Each row is a point on a tangle of strands that fork and nearly touch. The rows are in no order.
Points whose rows are less than 46.2 apart are linked; no others are. Some points are linked to none.
Q404: [  2.3 -11.4  -1.5  18.2  -0.4  -4.8 -16.6   5.9  23.8   7.4   3.5 -19.7
  -6.5  14.0 -10.5  -2.8   5.9 -17.7   0.5  -9.4   7.2]
Q284: [ -3.7   4.8  -2.2  19.0  14.6 -28.8 -23.7   0.5  20.5  -8.1  -4.7 -10.3
  -1.2   4.5  15.4 -23.5  16.5  14.3   3.7  20.7  12.7]
Q406: [ 22.7  27.6  26.3  -2.3  -8.0  -6.8  24.1  19.1  -1.3 -22.4  -5.3  13.3
  -4.3   2.5 -21.9 -18.9  20.3   3.9  -2.6   1.8  20.0]
Q896: [ 12.8  21.7   5.2   9.3   8.4 -11.7   6.7  26.6  13.9 -13.3 -16.9   3.0
   9.2  -9.5 -18.3   7.8   8.1  -3.8   4.3  16.5  -4.1]
Q715: [ 10.2 -12.7   4.0  -7.2  20.0 -14.4 -13.2   0.3   4.0  -9.8  -7.2 -16.4
  -5.5 -10.4   3.2  -4.8 -24.7  19.7   7.3  -9.1 -11.7]
Q578: [  8.3 -12.3  22.8  -4.9  -1.9   6.4   4.4  26.3   8.3  11.7  -4.7  15.7
  -0.2   9.0 -15.2  -6.2  27.2 -21.8   4.0  22.4   2.4]
Q185: [  3.0 -16.3  11.4 -11.3   8.4  -9.0   6.6  -6.8  -0.8  -1.8   3.1   9.5
   3.9   9.8  17.3   6.6  -2.9  -3.7   5.0  -1.6 -12.7]
Q693: [  1.1  -8.5   1.6  34.7 -10.4  -2.6 -14.0  16.8  18.4  22.8  27.1 -10.2
  -7.2   2.3 -17.0   3.9   3.0 -35.5 -26.6  -8.5   8.0]
Q621: [ 11.6  24.2  11.9  16.2   8.3 -12.4 -11.6  19.3  20.0 -28.5 -23.8   4.4
   9.6 -11.9   4.6 -16.7  15.9   3.1   9.4  35.2  12.9]
Q933: [ -1.5  29.1  -3.4  -7.1   5.6  -1.8  -6.6 -20.6   9.4 -22.3 -18.6  21.2
   6.8   0.7  19.8 -11.1   0.2  46.7  26.4  15.4  -6.0]
Q795: [ -6.3  -1.2  12.3   0.6 -13.9 -11.9 -11.0   9.8   6.8  -4.4  19.1  -3.6
  -9.3   2.5  -9.1 -15.7  25.3 -16.0  -3.7   1.5  23.4]
Q907: [ -0.4   2.3   0.3 -22.0  -7.7   2.1  27.0  -6.8 -20.9  -5.0  12.1   9.9
  -3.9  17.7  -4.2 -13.2   2.7  -1.1   0.8  -3.2   6.3]
Q930: [ 19.8 -22.2  16.1  10.1  19.5  -6.0  -8.3  22.1  11.5   5.8 -11.5  -7.4
  -6.3   4.1  -8.9 -17.5  -0.2  -4.8  -1.2  12.3  -0.9]
Q330: [-15.7   7.3 -11.4 -28.6  -3.7  -3.5  16.2  -2.8 -22.4 -10.2   3.8   5.9
   4.1  -2.9  24.4   4.5  12.4  22.4   1.0   0.9  -9.6]
Q980: [  2.0  32.3 -21.3 -11.8  -8.7   4.3   4.5   6.7  -9.5 -16.6   6.7  13.6
  -5.9  -9.5  -8.9  -5.4  19.3   4.1  12.7  18.4   5.0]
Q283: [ 33.0  31.4  24.2 -14.2   8.6   8.3  16.7   6.5 -16.9 -43.8 -23.3  14.3
   3.1 -24.8  -2.2 -21.2  20.0  24.5  -5.9  12.4  14.7]
Q323: [  6.0   9.3  29.8  16.4 -12.8 -11.3   1.1  39.4  19.7  -4.6 -14.3   5.6
  -3.4  -4.4 -40.5  -5.7  18.7 -10.7  -4.9  -0.7  12.4]
Q486: [  5.9  41.3 -16.7  -8.6  10.0  -2.7   0.5 -16.3 -12.4 -31.4  -3.6  15.0
   6.2 -26.5  -2.8   2.7  10.2  39.3  11.0   3.6  -8.2]
Q691: [ 10.1 -34.3  15.7   8.7  -6.7  17.7 -14.2  22.2  13.9  30.7  -7.1   5.2
 -13.7   2.9 -15.2  10.1  13.5 -24.2  -3.8   1.9  -2.4]
Q954: [-18.0  11.2 -21.5 -10.4  -0.7  16.3   9.9 -30.5 -29.6  -8.4   4.7   9.9
  12.4 -26.4   4.6  25.3 -30.9   7.5   0.6 -13.4 -21.3]
Q544: [ 13.7  36.3   7.8   4.4   4.6  -6.3   1.1  17.2  11.6 -28.8 -13.7  14.2
  10.2  -8.7 -10.3  -3.7  17.6  -0.7   8.6  19.4   6.1]
Q855: [-11.4 -22.1 -16.6   3.6   4.8   4.0  -8.3 -16.6  -6.7  23.7  15.8 -19.4
   2.5  -8.4  31.6  18.0 -36.5  -1.9 -13.7 -15.4 -14.0]
Q311: [ 26.9  33.7  15.6 -22.9   3.0  11.6   6.3  -8.6 -13.7 -49.3 -20.7  17.0
   1.3 -20.2   5.0 -19.3  17.1  39.1   1.7  -6.6   8.7]
Q921: [ -7.3   0.1  -1.8 -25.1   3.5   3.0 -15.6 -18.5  -7.8  -9.8  11.8   6.1
   5.6 -14.7  15.2   4.6 -13.4  16.2  17.9   0.0 -13.4]
Q334: [-14.0   5.6 -18.1  -8.1  -6.1  -5.8 -14.2  -9.7  16.8 -11.2 -14.8   0.9
   4.8   8.7  13.9   6.8   3.0   9.4  16.7  -4.5  -4.5]
Q310: [-12.7  -6.2 -14.1  13.6  -3.7  -4.3 -10.6 -26.0   9.2  18.1  20.0 -19.2
  -0.2  13.1  12.1   8.7 -18.9 -18.9  -8.0 -12.7  10.2]
Q736: [  9.8  28.1   5.8 -21.8   1.1   7.5  -3.6 -13.2  -6.1 -41.8 -17.9  11.8
   4.3 -14.8  22.0 -25.0   9.2  49.4  10.7  -4.5   8.7]
Q352: [ 13.0  14.9   9.4 -26.1  -1.2   8.3  11.5  17.1  -6.2 -12.3 -20.5   4.3
   6.3   3.1   2.1 -13.4  25.6  10.5  11.8  19.2   8.1]
Q899: [ -2.0  28.4  -0.1   4.8   7.7 -16.9  -6.9 -19.5  11.5 -12.0  -4.6  18.2
   5.0   4.9  25.0 -21.9   9.9  37.9  20.6  19.8   3.9]
Q184: [ 10.3   1.0   3.7 -30.8   4.9  15.1  -5.0 -11.0  -8.6 -22.1   3.1  16.9
   6.5 -17.5  -2.9   7.2  -3.4   1.7  16.4   2.9  -7.6]
Q138: [ -0.9 -16.5  14.9 -27.1 -11.3   3.3   5.0  11.7  -7.5  -9.9 -16.0  -2.8
  -8.9   0.2 -12.1  -0.5   9.7   2.8   3.6 -11.5   2.0]
Q912: [-20.6 -15.2 -16.9   0.0 -22.9  19.2  14.9 -14.9 -29.0  10.7   0.8   2.1
   6.1   2.8   7.9   4.5 -31.1 -31.1 -21.7   6.6   9.9]
Q90: [ 23.7  -0.9  -0.3  14.8  15.1  -1.0   1.6  15.0  20.3  20.2  -0.2 -15.2
  -5.2   6.0  -7.2  19.9 -13.2 -11.5  -1.9  -3.6 -10.1]
Q492: [  5.5  -8.5   0.0 -18.4  11.6  -4.0   1.6   2.3  -3.6  -7.0 -13.1 -20.2
  -1.0 -10.5  -6.8   9.4 -14.6  14.9   4.1 -14.3 -13.8]
Q94: [  0.2  -0.5  -3.7  -2.5  10.1 -13.2 -11.1   6.2  16.4 -15.4 -27.9  -1.8
   1.6   5.3   7.0  -1.6   6.5  12.4  16.3   6.2  -6.4]
Q632: [  2.5  -8.1  16.2  32.7  12.4 -12.9  -2.7  27.3  23.5   4.5  -0.3  -5.0
  -2.4  21.9 -17.7 -19.4  22.3 -14.3  -9.1   6.5  10.1]
Q926: [ -1.8  -9.2 -18.4  20.6  18.1 -24.3 -20.2  -7.0   8.7  17.0  16.8 -12.0
 -10.6   7.8  15.2  -4.5  -3.1  10.4  -4.6   8.1  -9.7]
Q594: [ -2.2 -36.2 -22.7  31.5  -3.3  18.3  -4.3  -5.9  -0.6  38.0   6.8 -27.0
 -12.4  15.9  10.5   8.5 -12.1 -21.5 -26.6 -13.7  -2.7]
Q633: [  5.0 -21.9 -13.7   6.2  16.4   7.6 -17.5   1.9  14.7  23.3  -8.6 -20.0
  -5.3  13.5  18.1  10.8 -13.6   3.6   8.0  -7.8 -18.6]
Q394: [ -5.4   1.3  -3.8  15.6 -23.8   5.2  14.4   6.3  -9.7  15.5  10.4   0.8
  -2.9  -6.0 -22.6  13.5 -16.7 -38.9 -25.3  -5.8   6.8]
Q294: [-11.6 -24.9 -18.5 -16.2   5.2  17.8  -2.4  -9.3  -8.0  14.6  -2.6  -7.4
   0.2   5.2  14.9   9.4 -27.3  -1.7  13.7 -13.9 -20.7]
Q901: [-16.2  17.8 -16.0  -2.5  -0.7  -6.2   0.2 -21.3  -9.9  12.1  30.0  -0.3
   3.1  -0.9  17.0  -0.3  -6.1   3.3   3.3  11.8   4.5]
Q687: [ -4.7 -10.8   8.8 -24.4  -5.1  12.2  22.6  -7.1 -26.6   0.0  10.3   4.3
   4.0  10.3  -4.5  -2.4 -16.6  -7.4   1.4 -12.7   0.8]
Q409: [-20.6  -9.4 -11.6 -12.0  -6.8  16.0 -10.6 -34.5  -5.8   4.6  17.9   9.0
   7.3  -0.2  19.6   1.9 -38.8  -7.0   7.9  -8.3  -4.6]
Q941: [ -2.8 -30.2  21.9  37.0   3.3   6.0 -16.8  31.6  18.0  29.3   9.4  -7.3
 -11.6  14.4 -32.4 -13.9  32.9 -23.9 -19.4   1.1   9.3]
Q749: [ -1.6 -15.7   7.2   0.5 -11.0  -7.0  -4.7  -0.4  10.5   5.2   4.8  -6.4
  -8.0  12.9 -10.1   2.4  -4.2 -24.3  -3.9 -13.4   7.2]
Q800: [-11.4 -22.2 -10.0  15.4   8.3  -2.5  -8.5 -20.5  17.1  16.0  10.0  -9.5
   2.1  27.3  17.6   7.0  -5.0 -17.2  -4.3 -10.9  -3.8]
Q476: [  8.8 -12.7  -0.4  45.3 -24.6  16.7  -6.7  21.0  19.8  30.4  11.4  -7.1
 -12.7   3.5 -18.2  15.3  -5.9 -37.5 -27.0 -19.3  -2.3]
Q2: [  6.6  10.5   8.6   4.1  -5.4  -1.6  22.2   9.9  -1.6   0.5   6.8  21.0
  -0.7   8.6 -19.4   2.9   3.4 -23.1  -1.2   3.8  -4.4]
Q124: [-19.3  24.8 -17.1 -12.9  -2.8  10.6  -2.3 -35.6  -7.1  14.7  18.6   0.4
  15.5  -7.2  13.7  11.5 -16.2  12.2  17.6   7.2   3.0]
Q656: [ -1.8 -16.8   3.6   2.8  15.5 -13.6  -1.4 -15.3  12.5   6.3   4.2  -1.6
   4.4  23.5  21.9  -1.1  -8.2   2.3   5.0  -5.8  -7.2]
Q321: [ 14.3  15.6  38.8   2.0 -14.5  -4.6   8.9  30.1   7.4 -12.7 -14.8  15.6
   0.1  -5.2 -28.2 -13.7  28.8  -1.7  -4.9   8.3  22.7]
Q152: [  0.3 -27.2   3.2  10.1 -21.9  29.0  14.2   6.1  -3.5  31.0 -14.8  -6.0
 -11.8   8.6 -16.2  20.4 -16.3 -32.1 -17.1 -14.5  -6.6]
Q836: [ 21.8  -3.1   3.2  25.2   2.2   0.1   6.2  30.6  21.7  27.2  -8.2 -10.3
  -7.0   8.1 -20.3  22.1  -2.5 -18.9 -10.1  -3.9 -10.6]
Q475: [  3.5   2.4  13.7 -12.7  18.3 -19.0  -1.3  -3.2  -3.2 -21.7 -13.1  -2.4
   4.9   1.4  24.2 -23.8  -5.2  43.4  11.5  -1.7   2.1]
Q886: [  2.0 -32.0  -1.8  31.5  -4.0  -1.8 -18.8  13.5  13.3  20.6  17.9 -12.0
 -16.8  -2.2  -1.0   7.7  14.4 -27.6 -26.9  -3.6  -4.4]
Q999: [  9.3  19.1  10.2 -12.4 -13.2  -2.4  24.5   5.6  -9.0 -16.3   3.2  14.4
  -7.4  11.5 -10.7 -17.1  16.8   3.6  -1.4  -6.0  15.7]
Q942: [  8.3 -35.6  13.5  30.8   6.9  10.4  -8.9  17.9  14.3  30.3   7.4 -19.4
 -16.5  15.8 -25.2 -14.6  18.4 -17.9 -14.2  -7.6  10.2]
Q957: [ 14.4  13.5 -14.2  -0.6  13.3  -0.3  -1.7 -11.3  -1.8   0.0  12.3   6.2
  -2.0 -24.6 -10.0  25.7 -20.5  -0.7   4.5   3.2 -20.4]
Q55: [-16.7  -4.2 -12.8 -14.2  -1.8  13.7  21.7 -23.7 -17.9   9.5   0.9   4.1
  23.9   1.6  20.9  24.9 -29.4  -7.2  -2.4  -7.0  -7.9]
Q166: [ 16.2  45.5 -12.1  -4.1   3.1   5.3   4.7  -4.9  -9.3 -27.1  -0.4  24.4
  -1.7 -15.8  -5.3 -13.9  16.4  26.4  12.7  15.4   1.9]
Q788: [ -2.4  -8.4 -13.8  -2.5  -6.2  -6.5   0.1  -0.4  -5.2   7.0   4.2 -11.6
  -7.4 -15.2  -1.7  26.3 -12.0 -13.8 -14.7  -8.4  -8.7]
Q643: [ 12.9  -4.0  19.9 -13.7   6.1   7.7   8.2  24.6   2.0  -3.0 -21.5   8.5
   7.3   6.1  -7.7  -1.4  20.9  -3.8   9.3  21.9   1.2]
Q787: [ 12.4 -36.2  -5.4   2.6   7.4  24.1 -12.9   2.6   8.5  34.0  -1.6 -21.9
  -5.9  12.1  14.5  13.6 -15.5  -8.7  -2.7 -11.6 -14.6]
Q433: [  2.6 -26.3   2.7  30.7   9.3 -11.7 -24.3  14.6  16.7   8.3  21.3  -0.9
 -12.0   5.4  -3.1  -9.8  24.8 -22.0 -18.1   5.8  -1.1]
Q11: [-16.1 -15.5 -24.1   3.3   8.0  -2.8  -2.5 -23.0 -12.3  20.2  17.0  -5.0
  -1.7  -1.4  29.8   6.1 -37.0  12.2  -5.2  -1.2 -17.6]
Q989: [ -2.6 -12.2  24.3   7.6 -21.7 -11.4   7.2  21.9   9.9   8.1 -13.4   7.4
 -13.1   4.2 -36.3   5.4  17.0 -16.1  -7.9  -8.8   9.6]
Q913: [ -4.8   5.9 -18.2 -13.2  -4.9   4.4  10.4  -2.2 -17.0  -8.3  -6.6  -4.2
   3.3 -20.7 -16.0  35.0  -8.4  -9.0  -5.2 -13.1 -12.1]
Q589: [ -1.8 -22.4  19.2 -11.7 -24.1  -2.7  -0.2  14.7  -2.1  -1.5 -15.3   5.0
 -18.8  -2.4 -27.5   1.5  11.1  -9.0   0.6 -11.3   6.8]
Q365: [ -7.2  29.6 -26.3 -17.3 -12.8  11.8   2.0 -15.5 -11.0 -18.9   8.6  11.1
  -1.0 -11.1  -7.4   3.0   1.7   2.7  15.5   1.5   6.5]
Q358: [-16.4 -23.1 -21.0  -3.6 -12.5  28.5   3.7 -16.4 -21.2  17.5  -1.2 -11.8
   3.7  -1.5  11.4   6.0 -44.1 -19.3 -12.7  -6.5   1.1]
Q972: [-10.0 -31.3   8.1  21.6 -26.6  15.1   8.9  12.2  -4.0  40.8  -8.9  -2.0
  -9.4  13.9 -19.7  16.3   2.9 -36.4 -23.3  -7.1   5.3]
Q325: [ -8.8 -13.7  20.0   9.2 -25.4   5.9   8.5  20.5   2.7  28.4  -4.3   0.9
 -11.8   4.5 -37.5   9.2   9.3 -29.3 -13.4  -9.5  13.2]
Q813: [-21.1  18.2 -12.6 -20.8   1.2  16.5   0.4 -42.4 -28.3 -14.5  17.2   8.8
  25.8 -31.0   8.9  15.4 -27.4  28.7   8.7 -21.9 -15.6]
Q361: [ 20.7  -4.0  15.6 -12.5   6.9  10.1  10.1   5.6  -6.0   7.9   0.8  -0.6
   7.2 -16.0 -22.3  29.9 -14.8  -9.6  -1.4  -4.5 -11.2]
Q863: [-18.6  -4.8 -10.2 -19.5   2.8  -8.1  13.8  -1.6 -19.2   5.0   1.7  -3.5
   7.3  -4.0  25.3  16.1  -7.0  15.3  -2.6  -6.6 -14.0]
Q991: [  1.6   8.1 -14.1   9.7  -0.6  -6.7 -18.0  -4.4  17.2  -0.2  15.4   3.5
  -6.2  -7.1  -5.0   0.8 -10.0 -10.6   9.3   6.9  -1.6]
Q172: [-11.6  32.4 -11.4  -9.9   4.9   0.8   1.5 -30.5  -2.7   2.2  12.0  -0.5
  11.0   0.8   5.9   2.7 -10.9  35.4  23.3   0.4   4.7]
Q318: [ -1.2  33.3  -1.2   6.3   0.7 -25.8  -5.6  -4.2  10.4 -19.0   1.3  13.5
  -2.4   0.8  20.0 -27.6  20.6  30.3   5.9  23.0  11.3]
Q927: [ -7.4  13.4 -12.3   4.5  -3.4 -20.2 -13.1  -6.5   4.3  -0.4  21.7  10.9
  -4.5   1.3   7.4  -9.1   4.4  -1.4   5.5  12.1   1.9]
Q377: [  9.4 -26.8 -10.3  19.5  -0.3  -5.8 -15.3   5.0  14.0  23.0  11.8 -12.9
  -9.1  -5.5  17.9  23.2  -3.2 -16.2 -22.0  -7.8 -14.4]
Q631: [  3.9  16.9  -0.4 -16.9   3.8   4.7  10.7  -1.6   5.0  -4.5  -1.9  -0.7
  13.6  10.7  -2.6  12.7   5.8  -4.6  13.2   1.7   4.9]
Q585: [ -6.5  20.2 -31.6 -13.4   0.8  12.8  -0.4 -12.3  -7.4  -4.2   0.1  -3.2
   0.8  -2.5 -11.1   6.9 -12.4   4.3  24.6   0.5  -2.1]
Q743: [ 17.2 -11.9  20.3  -8.0  -2.9   8.4  13.9   4.8  -6.5  19.2   7.2  -4.0
  -4.9  -3.5 -28.3  15.8 -12.8 -19.1  -5.2  -6.3  -1.1]
Q478: [-24.9   7.8 -23.7  -0.4  -4.8  -9.8  -0.4 -24.4   4.0   2.0  -6.2  -2.2
   4.8   4.3  14.3  20.0 -12.5  11.1  10.4 -11.7  -9.0]
Q473: [  6.4  -8.9  27.9  27.3   4.1  -5.3  -5.8  37.3  13.5 -10.5 -25.3  16.2
  -2.2   9.0 -13.5 -35.2  29.7 -12.9  -1.3  27.5   6.3]
Q50: [ -6.2  -0.6  -6.3  11.3   7.8 -28.0 -23.3 -15.8  12.1  -4.0  16.4  -1.0
  -8.7   2.5  15.2 -18.8   4.8  13.9   5.5  11.2  -0.8]
Q309: [  0.3   5.4 -20.3  -8.7   9.4   8.0  -2.9 -23.3 -17.5  -5.1  13.3   9.2
   6.6 -29.8   2.3  28.0 -28.8   6.9   5.2 -10.4 -24.9]
Q317: [-12.1  -0.8   9.6  12.6 -20.2  -4.1  -4.2  28.8  11.1   1.7   7.7  -1.9
  -7.2   9.9 -27.4 -19.3  37.5 -18.3  -9.3   2.4  22.2]
Q263: [-16.4   8.3 -14.2  18.0 -10.4  -9.4  -2.4   9.9  12.5  11.8  21.7   2.0
   0.2   4.2   3.0   9.1  12.2 -30.6 -13.7   7.3   4.1]
Q494: [ -6.4 -18.9  30.0  44.5   4.3  -3.2 -14.6  39.2  24.5   5.5  -5.7   1.4
  -3.0  18.2 -29.8 -26.3  37.6 -17.9 -18.0   4.9  14.4]
Q148: [ 19.7 -15.9   9.4   3.9  21.0 -11.9 -11.2   5.3   8.8  -1.5  -1.3  -7.8
  -8.5  -3.2  -2.5 -12.7 -12.9   4.1   4.0   7.8  -4.5]
Q441: [  9.7 -19.2  33.2  12.6   4.2   3.0  -7.7  35.3  10.5  12.5 -11.5  12.6
  -2.1   7.3 -17.2 -18.6  31.0 -17.8  -1.8  29.9   9.8]
Q590: [  2.4   0.4   7.5  10.0  -2.9  -8.2   3.8  29.3   6.6 -17.0 -18.2  15.6
  -6.4  14.5  -7.3 -31.0  28.5   0.4   3.9  21.4   5.1]
Q809: [ -0.5 -27.6  12.5 -24.2  -5.6   7.9   4.3   3.5  -6.9  -3.2 -11.4 -12.1
   1.1  -4.6  -6.1  13.3 -15.6   1.9   0.7 -25.3  -8.5]
Q890: [-23.3 -23.5 -16.5  22.6 -11.0   6.0   1.0  -6.9   2.4  17.7   9.1 -17.0
  -2.6  26.9  -4.2  -2.8   5.8 -32.8 -19.2 -12.3  13.9]
Q558: [-11.6  11.9 -14.9 -22.2  -6.3  10.6  16.3 -18.7 -24.6 -19.6  -5.2   4.3
  12.9 -18.0  -2.4  24.8  -5.4   6.3   3.4 -16.9 -13.3]
Q513: [  2.8  -2.2   4.5  29.7   1.3 -14.0  -6.6  13.7  26.5   3.6   9.6  -7.7
  -3.2  24.0 -22.9 -15.5   7.5 -19.7  -2.9  -5.2   9.4]
Q611: [-29.8  -5.2  -9.3 -16.7  -1.2  20.4  -6.3 -30.7 -13.3   8.7  12.4   7.5
  18.9 -13.8  19.9   7.5 -44.4  16.8  18.0 -16.5 -16.5]
Q389: [-37.6  -9.2 -14.0 -25.0  -8.1   0.9   3.9 -16.0 -20.5   5.0   6.9  -7.8
  13.1  -4.7  31.3   7.9 -13.1  15.0   0.3 -13.6  -7.4]
Q320: [ 11.8  14.7   4.2 -14.0   8.9 -14.5 -10.1   0.3  -6.4 -14.8   8.6   6.6
  -0.9 -19.3   9.4  -8.4   8.7  16.4   6.5  20.3   5.5]
Q973: [ 24.2   2.5  20.1 -23.0  -1.0   8.4   4.0   0.9 -10.3 -24.8  -0.9  15.6
  -2.4 -15.5 -19.8  -5.7   9.0   3.0   9.6   2.1   3.2]
Q10: [-13.0 -24.8  -8.0  -7.1 -18.2  20.2  14.0   3.0 -13.0  21.5 -19.4  -8.2
  -0.4   5.1  -1.7  25.3 -18.6 -23.7 -14.9 -15.6  -7.2]
Q96: [ 10.8  10.9   5.9 -13.8  21.5  -4.3   6.7  10.5 -12.0 -25.2 -31.8  -8.0
   4.7 -10.1  -4.2  -8.1   3.7  29.8  10.8   5.4  -3.8]
Q680: [  7.4  38.9   6.0  -9.5  11.6   1.1  -2.1 -21.0   0.0 -26.2 -25.9  11.2
  11.2 -11.8  23.7 -22.3   4.8  62.8  20.3  13.6   4.6]
Q27: [  8.4  25.2 -16.6  11.9  10.3  -6.1  11.8   7.1  -0.5  -2.1   9.1   3.7
   3.0 -14.6 -17.3  26.2  -5.4 -11.4   1.7   2.6 -11.9]
Q924: [-15.7 -10.0  -6.6  -1.9 -14.4   1.2   7.4  -5.7  -6.3   6.7   7.1 -11.0
  -4.5  21.4  -6.2  -5.0   4.1 -24.5  -6.6  -9.4  15.6]
Q816: [  4.1  30.9   1.4 -14.2  13.5  -5.4   8.6 -15.7   3.6  -3.3  10.6   4.9
  17.8   2.9   7.5   8.1   2.5  18.2  16.7   8.6   6.5]
Q465: [ -8.7  14.2 -22.5   7.9 -12.2   4.5  -7.0 -18.2   2.7   4.2  18.9   7.1
  -1.3   0.8  -6.9   7.4 -22.3 -24.9   4.4   0.3   3.9]
Q828: [ -1.8  30.5  -3.8 -27.4   1.0   6.2  18.6  -6.8 -13.6 -13.5  -5.9  13.1
  12.4  -0.9  24.3   0.4  22.0  34.4   7.2   1.3   3.9]
Q548: [  0.3  -2.9  10.0  -1.4  13.1 -17.5  -8.3   3.2   7.3 -25.4 -34.5  -7.0
  -0.5  10.9  18.6 -25.7   4.7  24.0  11.9   5.5   1.1]
Q58: [  5.8  -2.5  16.9 -21.4   6.4  -7.2   5.8  -5.5   2.4 -17.3  -6.2  18.9
  11.5   4.5  22.9   0.2   6.9   9.9  11.9   4.2 -10.3]
Q824: [-11.2  -8.3 -13.7   5.6  13.5 -19.6 -10.5 -17.4  -1.7  18.7  11.8  -6.7
  -7.5  -3.9  21.2   4.2 -21.8  23.1   0.1  -1.3 -17.7]
Q778: [ 11.9   7.0   1.0   2.5  17.6 -15.0  -0.9  12.0  16.3 -10.6 -24.0  -7.4
   7.0  -8.1   2.4  14.3  -2.2   9.5   7.1  11.6 -12.7]
Q699: [ 21.7  -4.9  28.3 -10.5  -0.6  -1.1  -4.2   7.1   1.9 -24.8  -9.0  13.0
  -5.2  -3.7  -9.5 -27.8   5.3   3.4   9.4   7.5   9.8]
Q512: [-39.0  -5.6 -23.0  -2.9 -16.9  -7.6  -9.4 -27.7  -6.9   7.5   3.2  -7.2
   3.5   1.4  29.6  10.6 -13.0   6.8  -2.7 -10.0  -3.9]
Q392: [  1.8  15.5  -4.3  -7.7 -11.6 -10.4  -5.1  -1.2  -0.1 -21.8   6.3  12.4
 -11.6   5.2  20.6 -30.1  29.7  17.4  -0.5   7.1  16.4]
Q981: [ -8.9 -20.8 -21.6  35.1   2.4  10.0  -5.2  -4.4   0.4  30.8  17.5 -24.7
  -8.3  21.2  -0.5  -3.9   0.4 -27.1 -23.9  -5.9   6.5]
Q351: [ 28.3  23.1  20.5   0.0  17.0  -7.9   5.9  10.5 -13.9 -33.7 -21.9   5.8
   3.0 -23.3  -0.4 -27.0   7.2  21.6   0.0  26.5  10.1]
Q319: [ 23.0  20.2   4.4  -3.9  20.4  -2.9   8.9   7.3 -14.1 -32.2 -20.3   8.2
   0.0 -15.8 -15.8 -11.1   2.4  22.6   9.9  18.3  -4.4]
Q181: [ -3.0 -39.0 -16.8  14.4  -8.6  28.8  -1.3 -13.0 -12.7  29.1   8.2 -16.2
  -3.7   7.0  18.9   8.1 -35.6 -23.1 -25.4  -7.7  -4.7]
Q425: [  6.9  31.9  -9.9 -11.9   9.2  -3.5  27.5  -4.9 -21.7 -13.6   2.0   5.2
   7.5  -7.2 -20.1   8.8   3.7  10.8   5.4  -1.7  -5.8]
Q739: [  1.0 -17.4  17.2 -16.8  -5.6  14.8  18.3   0.6 -15.4  16.6   4.2   5.3
  -4.6   9.1 -20.4   0.8 -10.8 -18.8  -2.1  -4.8  -2.4]
Q303: [ -8.0  -6.8 -23.7  23.5 -17.4   9.1 -14.5 -21.6   9.8  15.2  17.6  -6.4
  -1.3  -2.4   5.8  11.1 -27.7 -31.9 -10.7  -5.2   2.2]
Q73: [  9.3  -8.2   4.6   8.7  -6.5   3.2  -7.7  30.5   7.3  15.7   8.7  -3.2
 -16.6  -5.2 -35.5  -8.4   4.1 -20.6  -1.4   9.2   5.4]
Q464: [ 17.5  -7.7   5.0  25.1 -15.1  13.8   5.7  27.6  13.2  34.7   0.1  -7.2
 -10.6  -3.3 -24.9  28.0  -9.1 -29.9 -19.0 -10.3  -2.8]
Q811: [  9.4  22.1   6.4 -33.9  -0.8   9.0  12.9   5.3  -6.5 -21.9 -12.4   8.7
   7.2   5.3  20.1  -9.7  25.0  24.7   6.6   6.5  13.3]
Q662: [ 13.9  -4.5  33.0  -7.8  -1.9  -6.8   2.7  11.4   0.2 -13.1  -0.5   2.2
  -4.3  11.1   0.5 -35.2  24.9   1.7  -3.2  13.4  25.6]
Q773: [ -6.7   4.8   8.3 -28.0   8.0 -13.5   6.8  -9.4 -15.4 -20.5   3.9  -2.1
   8.4  -2.8  22.8 -13.6  -7.2  43.2   8.9 -16.3   0.3]
Q200: [-20.6  21.6 -10.9 -30.5  -7.1  19.0  15.4 -26.3 -20.6 -12.7   4.1   9.6
  14.5   4.8  19.5   0.4  -6.1  26.5  17.0 -21.9  -3.1]
Q644: [ -7.6  15.9   5.3 -30.2  13.6   1.9  -2.3 -17.5 -17.1 -22.1   3.5  -1.1
  12.1 -17.0  15.7 -10.0  -5.4  54.7  16.1 -17.2  -5.6]
Q240: [  0.2  11.9   7.9  22.1  12.5 -23.7 -13.8  16.1  24.3 -15.0 -17.0  -4.2
   5.9   9.1   8.4 -21.7  22.0   2.2   2.2  20.3  14.3]
Q752: [ 14.3 -19.3  20.6  28.8  20.9 -16.9  -3.2  23.8  12.9   7.9  -5.2  -9.5
  -8.0  15.2  -7.6 -21.3  13.5  -5.9 -12.0  14.2   0.2]
Q960: [-21.8   7.1  -3.8 -19.1   7.7  10.7  -6.0 -32.6 -16.3  -4.0  18.3  10.9
  16.9 -22.5  16.0   9.4 -28.1  31.6  20.4 -15.1 -15.6]
Q142: [ 12.7 -15.6 -11.0  19.2  15.4  -4.9 -14.2   8.6  30.5  19.5 -10.4 -16.1
  -1.2  12.7  12.6  15.6  -4.3  -3.8   5.2   1.7 -15.1]
Q174: [ -1.3  39.6  -5.8 -18.6  10.8   4.3   4.2 -28.9 -20.7 -21.8   2.7   6.0
  10.8 -24.4  -0.1  -1.4   0.9  52.2  15.8 -11.6  -7.0]
Q573: [-13.3  -3.9 -10.5   0.3 -20.8   4.2  25.6 -10.0 -26.7   5.5   3.2   4.0
  -0.4  -6.6  -8.7  12.8 -21.1 -26.5 -21.3  -4.2   0.2]
Q710: [  4.8 -41.0  -0.8  31.4 -13.7  23.5  -4.0  -0.9   2.1  37.7   4.0 -28.8
 -10.6   7.8   3.8  14.4  -1.9 -30.7 -36.7 -19.6   5.2]
Q983: [  3.5 -15.5 -13.7  11.9  -1.1  -4.0  -5.7  -5.2   0.8  24.2  14.7 -20.9
  -2.9 -13.6  18.2  30.0 -21.5 -15.3 -17.6  -7.0  -9.1]
Q429: [-18.0   6.3  -5.0 -14.4 -11.9   1.3  10.5 -11.5  -3.1   3.1  -0.2 -12.8
   9.0  21.0   5.6   6.7   2.8  -9.5   5.1  -6.9  14.3]
Q374: [ -3.9 -13.7  -1.3  11.3   8.2 -16.5  -7.6  14.1  15.9   6.5  -6.3  -2.0
   2.5  15.2  11.8   0.0  27.2  -8.5  -3.2  11.0  -3.1]
Q915: [ -1.6   6.0   8.4   0.4  -3.7 -18.1  -5.2   2.8   5.7 -12.9   7.7   1.9
 -10.1  12.8   3.0 -26.4  27.9   0.2  -3.8   3.3  19.3]

Follow the links from the first point to the second, and from the first to the third. Name the last point that the two ways share.
Q710, Q185, Q942 -> Q924
Q142, Q409, Q957 -> Q954
Q809, Q181, Q991 -> Q924
Q999, Q594, Q941 -> Q632
Q548, Q631, Q855 -> Q50
Q896, Q377, Q749 -> Q50
Q813, Q544, Q693 -> Q983

A fork is a point with three links, a tip a point with one. Leave the first point through the second and follow the links. Name the first fork or tip that comes.
Q351, Q283 -> Q915
Q644, Q174 -> Q585
Q680, Q736 -> Q96
Q58, Q185 -> Q927
Q590, Q473 -> Q94
Q901, Q124 -> Q924
Q743, Q739 -> Q989
